Points, in no order, along strands that fork and pass close to each other.
In the rows, 128 means zero.
Two points are linked if the straight distance between their rows is under 127. Some points are linked to none.
z_342: [ 81 185 101 175 114 131 122 112  85 117 125 134 122 124 128 119 171 148
 177 105 152 132 139  93 158 136 139 103 126 170 164]
z_439: [131 161 145 116 148 124  91 135 139 107 137  87 129 110 147 117 143 129
  83 102 106 198 159  59  69 145  96 132 179 131 127]
z_229: [132 160 145 149 168 113  71 151 138  98 117  72 122 144 151 142 173 113
  93  83 121 173 149  62  55 192 124 118 169 106 153]
z_563: [132 101  99 146 164 133 137 150 157 144 111 132 100 150 106 123 144  94
  88 149 153 109 151 136 119 139 156 139 108  76 145]
z_733: [122 107 109 110  97 126 149 120 124 132 116 149 148 143 128 124 121 155
 158 144 159  81  88 175 215 109 137 137  74 131 149]
z_879: [125 128 130 117  83 115 103 106 144 138 102 167 148 116 135 135 161 127
 170 126 162 123 106 156 138 131 123 154  81 177 129]
z_785: [164 143 145 132 179 130  73 150 171 113  99 112 134 149 137 129 179 102
  95 103 126 162 152  61  75 201 154 160 172  97 125]
z_292: [ 93 182 148 129 150 114 109 138 153  94 132 119 114 154 118 124 205 135
 113 111 140 150 164 103 108 192 145 142 148 117 110]
z_91: [113  94 117 104 124 162 160 174 145 137 135 106 140 171  87 113 117 115
  62 180 135 120 106 182 147  96 127 148  98 108 139]
z_405: [ 69 203 127 136 172 106 140 135 132  85 141 114 111 139 101 117 174 133
 158 113 110 139 158 120 119 148 156 125 157 107 123]
z_606: [154  95 159  99 118 111 131 116 148 128 140 177 121 131 132 148  98 154
 165 122  98  98  95 175 183  95 119 153 110 125  99]
z_43: [ 85 139 149 180 116 102  66 122 153 104 112 111 127 115 125 165 198 127
 161  85 156 142 119 128  90 212 136 102  92 169 172]
z_709: [ 67 193 109 150 117 131 105 140  71 108 133 103 139 141 119 121 164 146
 159 130 129 141 131 115 158 108 121 110 128 175 141]
z_98: [ 89 165  85 117 135 119 138 125 133 121 112 141 156 158 134 135 165 124
 228 124 138 104  94 159 197 108 171 150 114 154 161]
z_443: [ 66 150 124 132 103 119 102 111 174 102 123 155 122 154 142 141 247 138
 182  97 148 129 124 161 156 182 159 171  99 187 124]
z_271: [146 151 121 128  86 140  91  88 108 144 115 169 149 113 149 122 151 140
 188 103 154 128 132 106 142 121 121 147 103 181 112]
z_143: [148 104 145  80 150 116 131 130 162 113 128 176 138 145 148 158 104 132
 165 124  78 102  84 175 212 110 128 178 127  84  73]
z_389: [148 111 132 138 141 118 167 113 127 148 133 117 104  91 150 117  73 123
 101 126 111 131 161  97  66 114 100  97 156 109 104]
z_734: [136 135 141  91 100 132 100 163  82 153 130  76 156 132 112 122 102 119
  92 171 142 167 130 136  85  72 118 139 137 172 149]
z_576: [ 94 136 147 107 128 138 154 176 141 109 184  87 111 112 125 117 109 151
  44 173 104 166 135 164 104 119  75  92 141 141 106]
z_827: [146 103 181  87  88 123 107 100 142 155 141 185 135 122 135 157 107 159
 172 138 108 121  86 193 179 102 100 156  87 174  94]
z_308: [174  90 178 124 142  92  89 110 184 132  89 151 107  85 133 171 122 113
 126 112 134 141 121 137  77 193 131 146  76 129 123]
z_578: [123 126 168 104 109 154 124 138 148 113 171 147 118 142 119 132 136 150
  79 123 120 140 119 164 176 168  96 151 146 137  78]
z_697: [ 56 157 126 171 115 106 103 111 151 108 121 132 116 131 132 149 215 141
 170  92 170 138 124 123 132 208 139 116  99 190 157]
z_438: [136 137 115 148 102 139 158 135  52 132 156 118 162 127 174  87  69 154
 167 162  99 119 117 123 171  48 123  67 159 150 142]
z_638: [146  72 166  91 120 122 159 116 138 155 157 150 116 140 122 153  52 155
 121 169  83  79  88 182 158  87 101 123 114 116 110]
z_481: [157 118 145 111 168  91 171 145 163 116 104 138  87  74 133 152 125 101
 133 136 101 150 160 127  94 139 157 137 129  69 100]
z_64: [109 120  75 185 119 133 114 104  93 140 109 117 124 142 101 115 138 107
 121 120 212  97 128 114 111 175 149  92  89 125 214]
z_4: [101 145 131  84 157 122 179 176 143 104 154  75 118 116 144 115  84 136
 105 146  66 144 128 145 126  73 105 115 166  87 103]
z_738: [126 171 154 111 120 131 116 135 152  81 150 132 121 156 117 130 176 158
 110 110 121 148 141 128 151 164 112 147 150 126  86]
z_153: [148  97 103 165 183 106 108 150 136 135  93  77 121 130 142 126 121  98
  72 121 157 145 137  93  37 168 131  74 121  84 186]
z_773: [136 110  96 160 101 150 167  90  53 139 148 136 149 126 172 102  61 158
 183 136 116  87 113 118 193  40 132  86 154 137 140]
z_27: [151 107 131 141 126 125 114 112 113 146 123 132 128 102 134 129 108 140
 118 130 158 111 128 135 100 135 109  94  95 137 143]
z_840: [174 104 107 159 183 125 123 113 141 136 101 108 128 105 157 127  86  71
 107  94 137 137 141  74  49 149 138  90 146  93 160]
z_22: [ 90 186  95 147 173 107 177 125 127  88 159 108  99 117 123 117 136 126
 162 105 103 111 152 120 109 124 142 102 172  73 123]
z_48: [206 106 157 127 127 133  76  48 120 199 121 175 126 126 144 169  81 115
 112 111 119 117 123  77  79 142  84 152 131 140 117]
z_374: [128 161 118 161 122 149  88  82 123 118 133 159 134 161 160 112 187 132
 147  77 159 115 135  69 142 194 143 130 149 138 111]
z_770: [111 140  93 165 166 122 189 118  95 106 141 113 120 101 137 104 112 130
 162 115 124 117 152 111 106 108 136  73 161 100 141]
z_501: [147  64 158  88 140 142 151 182 157 152 123 158 103 138 117 145  85  95
  66 171  99 123 146 175 140  98 139 174 118  79 100]
z_321: [ 98 114 128 161  65 129 151 137  62 119 153  92 141 122 147  98 111 175
 138 187 137 141 123 136 146 102 122  45 120 181 178]
z_515: [169  98 162  65 150 105 135 171 176 112 105 178 120 148 127 164 108 105
 136 152  64 125 118 167 175 110 145 199 136  75  70]
z_997: [ 55 162 113 118 116 112 113 141 154  97 119 134 149 182 120 135 214 136
 192 121 152 129  89 164 184 126 150 171 122 169 147]
z_982: [140  87 168 109  85 133 125 154 133 159 114  99 137 103  84 147 115 119
  96 183 144 132 102 181  86 134 128 126  70 155 153]
z_401: [191  98 146 108 131 138 113  67 142 178 146 198 109 134 127 143  97 125
  86 112 107 100 142 110 113 145  88 163 143 115  71]
z_990: [112 181  80 138 135 139 159 123  85 105 147 116 157 139 138 112 112 125
 191 102  93 123 126  99 181  57 139 126 180 123 103]
z_610: [123  88 125 121  86 121 142 104  94 139 115 120 163 134 120 110 106 154
 160 186 163  89  95 185 162 113 141 119  73 152 181]
z_577: [ 85 131 109 153  95 127 165 145  86 115 155  78 131 116 144  94 113 153
 101 171 138 131 142 126  77 112  99  50 131 155 136]
z_270: [151 138 177 100 127 110 123 112 137 118 145 157 115  73 137 143 124 150
 136 120  99 164 134 132 104 131  98 108 128 140  80]
z_583: [ 98 174 109 136 142 137 128 146 107 110 144  88 106 117 140  99 131 137
 107 107 121 163 166  85  93 126  93 117 181 135  99]
z_237: [108 106 100 123 134  97 167 124 139 117 122 131 125 132 129 128 127 145
 174 131 136  69  94 177 204 110 161 116  85  94 178]
z_722: [137 152  79 153 120 151 169  91  76 114 154 156 145 125 150  95  79 139
 199  90 106  96 115  79 200  70 140 121 180 129 103]
z_762: [113  93 154 121  93 115 163 163 129 128 129  72 133 114  75 135 115 137
 102 207 143 134 103 196 116 123 147 103  82 136 163]
z_23: [172  84 168  63 158 116 141 147 159 177 119 173 101 128 107 180  74 104
  82 176  73 124 136 144 119  93 119 194 135 115  94]
z_413: [ 88  97 103 128 148 124 178 157 134 115 125 114 103 162 108 117 125 125
 130 149 138  79 117 173 200 126 167 123  94  61 166]
z_415: [114 166 113 122 129 138 113 141 102 125 144 117 133 132 114 115 132 143
 117 129 146 152 162 112 128  94 114 121 151 150 107]
z_658: [159 150  86 141 140 145  93 108 117 149  98 111 152 130 137 113 120  91
 122  84 141 148 157  53  72 113 126 138 160 142 132]
z_145: [201 109 129 121 145 134  88  88 122 173 109 153 154 118 147 124 104 100
 127  89 117 147 140  56  74 137 112 160 165 145 105]
z_310: [120 161 110 140 103 161 134 133  60 134 139 118 144 130 147 104  98 147
 128 159 110 134 131 104 133  48 108  91 149 158 126]
z_353: [124 115 168 143  74 168 133 110  95 140 180 124 128 108 116 128 103 175
  80 143 131 142 111 149 148 141  76  84 120 173 116]
z_526: [130 124 161 109 150 100 155 142 152 105 123 131 104  76 126 141 107 139
 147 150  98 128 125 165 117 108 127 111 116  96 103]
z_609: [110 136  83 176 137 114 104 128  91 128 112  99 123 135 132 114 146 111
 130 100 174 124 147  79  84 167 127  76 131 130 171]
z_851: [100 117 141  93 149 132 178 169 139 122 159 103 116 100 151 119  63 147
  72 173  79 164 145 154  98  68  64  97 171 132 105]
z_791: [133 183  93 104 140 155 133 134 107 104 133 146 169 159 110 109 143 131
 179 103 112 143 126 107 171  72 129 173 179 148  81]
z_979: [106 105 109 128 155 133 164 169 151 126 125 138 106 158 106 111 153  97
 107 143 140 105 140 147 171 138 163 146 120  45 118]
z_465: [164  99 184 111 156  94 125 141 185 121 103 154  88  80 141 151 137 103
 110 129 104 162 159 146  94 172 139 160 110  92 107]
z_304: [112 165 116 185 166 112  88 125 120 119 119  82 118 115 134 127 150 112
 131  73 133 162 144  60  63 181 126  82 147 116 164]
z_386: [143 141  70 119 144 141 175  90 128 119 123 145 150 170 117 104 138 119
 198  78 117  81 115 106 191 100 168 173 172  93 103]
z_373: [192  87 141  87 148 132 148  92 152 187 124 187 105 127 105 156  81 105
  95 134  85  94 138 112 120 106 121 191 163 106  83]
z_853: [129 123 120 182  67 134 139 115  51 135 111 131 137 112 131 102 131 159
 166 180 163 107 117 135 153 112 150  54  93 186 205]
z_915: [171 123 123  96 153 111 132 110 158 126  97 179 133 117 130 140 139 109
 165 123 130 109 132 135 122 114 149 183 107 116 103]
z_171: [141 122 151 138 131  99  56 127 177 104  93 129 120  88 138 167 169 115
 141  88 155 143 115 130  82 196 147 127  91 152 146]
z_564: [115  91 143  97 110 149 146 167 134 144 155  99 146 163 108 114  88 144
  72 170 123 105  85 198 193 108 117 136 104 117 143]
z_409: [160 119  87 137 163 140 152 109 126 136  91 117 151  98 123 120  99  69
 143  99 118 128 156  64  53 110 147 135 169  92 125]
z_238: [139 108 156 127  60 129  89 129 130 156 106 132 146 107 111 152 143 131
 136 150 165 137  97 174 106 131 116 150  57 192 140]
z_341: [158  69 171  66 147 118 134 111 136 187 153 157 102 154 106 177  55 142
  85 185  85  92 120 174 138 100 115 155 125 120 112]
z_324: [151  68 137 101 124 148 135 160 160 173 119 120 121 154  98 148 106  91
  37 177 136 124 127 173 114 117 116 176 104  99 130]
z_725: [110 164  69 118 152 120 152 115 135 111 110 151 150 158 142 120 144 124
 226  91 121  94 111 131 203  79 169 168 133 106 141]
z_561: [128 146 155 157  74 154  82  97  96 132 159 137 128 109 146 123 143 161
 100 113 141 148 131 113 138 152  89  98 118 168 101]
z_728: [123 152 121  78 174 127 176 187 161 103 136  99 129 136 117 113 101 112
 119 132  60 162 129 135 151  82 144 158 184  73  89]
z_316: [130 155 145 165  80 147  61 110 114 125 118 139 131  98 160 123 173 139
 158  82 140 157 133  90 131 143 116 130 108 180 107]
z_426: [109 104 113 168 128 125  98 120 142 138 104 116 121 122  95 137 156 118
 112 116 193 102 123 138  94 186 154 108  72 119 190]
z_178: [163 103 113 114 151 139 108 146 149 155  89 116 125 148 135 134 130  76
  71 127 164 130 156 119  73 142 141 151 116  98 147]
z_602: [128 101 107 172  55 133 125  95  95 146 111 149 136 100 135 123 138 156
 158 150 193 117 117 132 150 146 135  94  77 196 202]
z_694: [156 145 115 136 126 158 125  78 120 121 135 163 141 145 136 109 150 122
 127  86 152 100 159  79 136 155 130 154 159 122  75]
z_720: [116 104 157 110  86 146 141 122 103 139 176 114 140 135 112 118  85 173
  86 166 123 129  95 177 163 104  92  88 117 150 131]
z_482: [160 122 108 128 180 129  76 150 163 137  69 113 149 169 132 134 153  73
 102  95 152 164 157  72  67 164 157 164 149  86 150]
z_357: [126 110 125 173 148 121  77 156 146 130  96  75 127 137 103 145 147  92
  75 110 169 140 118 126  62 190 151  95  84 118 196]
z_938: [169 133  83 131 140 158 160  81 133 127 128 169 142 145 118  99 124 113
 155  83 120  98 137  79 143 108 157 170 179  98  77]
z_66: [ 74 199 119 175 121 128  86 107  92 102 137 124 122 142 145 112 188 131
 160  76 143 127 149  59 130 191 141 103 155 154 125]
z_427: [104 112 125 171  45 130 134 115 130 130 133 119 136 103 109 127 163 169
 145 129 172 118  95 152 166 160 128 110  68 189 175]
z_580: [147 122 203  91 118 129 128 107 142 128 166 153 110  91 126 146 103 147
  78 125  92 154 108 161 128 146  78 148 136 135  82]
z_89: [ 87 161 141 107 114 165 115 190 121 105 168  77 129 152  95 115 149 132
  51 154 125 169 129 144 128 123  96 138 150 147 117]
z_239: [ 94 144 106 156 140 121 181 130  87 116 142  87 114 108 147 107 110 149
 145 148 125 126 143 127  91  95 119  51 121 117 161]
z_613: [135 112 138  97 171 107 169 202 176 119 131 142 119 142 130 132 117  89
 128 156  66 130 137 142 163 107 168 180 159  47  88]

Follow the links from the first point to the second, and from the first to the third. Name the last point that the two ways share.
z_851 / z_353 / z_426 | z_23
z_66 / z_979 / z_145 | z_229
z_386 / z_237 / z_791 | z_415
z_979 / z_722 / z_997 | z_415
z_694 / z_482 / z_658 | z_229
z_353 / z_409 / z_606 | z_23

A fork is a point with three links, a tip a point with one. Leave the first point through the second and follow the links. Name the first fork or tip that comes.
z_997 / z_98 | z_415
z_353 / z_561 | z_762
z_879 / z_271 | z_23
z_143 / z_515 | z_89
z_171 / z_308 | z_427
z_658 / z_409 | z_229
z_178 / z_563 | z_610
z_89 / z_576 | z_606

A fork is a point with three links. Follow the links from the first point to the second and name the forks in between, in order.
z_91 / z_143 | z_23 > z_606
z_791 / z_997 | z_415
z_606 / z_153 | z_23
z_583 / z_563 | z_229
z_938 / z_609 | z_415 > z_229
z_613 / z_23 | z_606
z_728 / z_357 | z_606 > z_23
z_413 / z_386 | z_229 > z_415
z_785 / z_324 | z_229 > z_23
z_501 / z_439 | z_23 > z_229
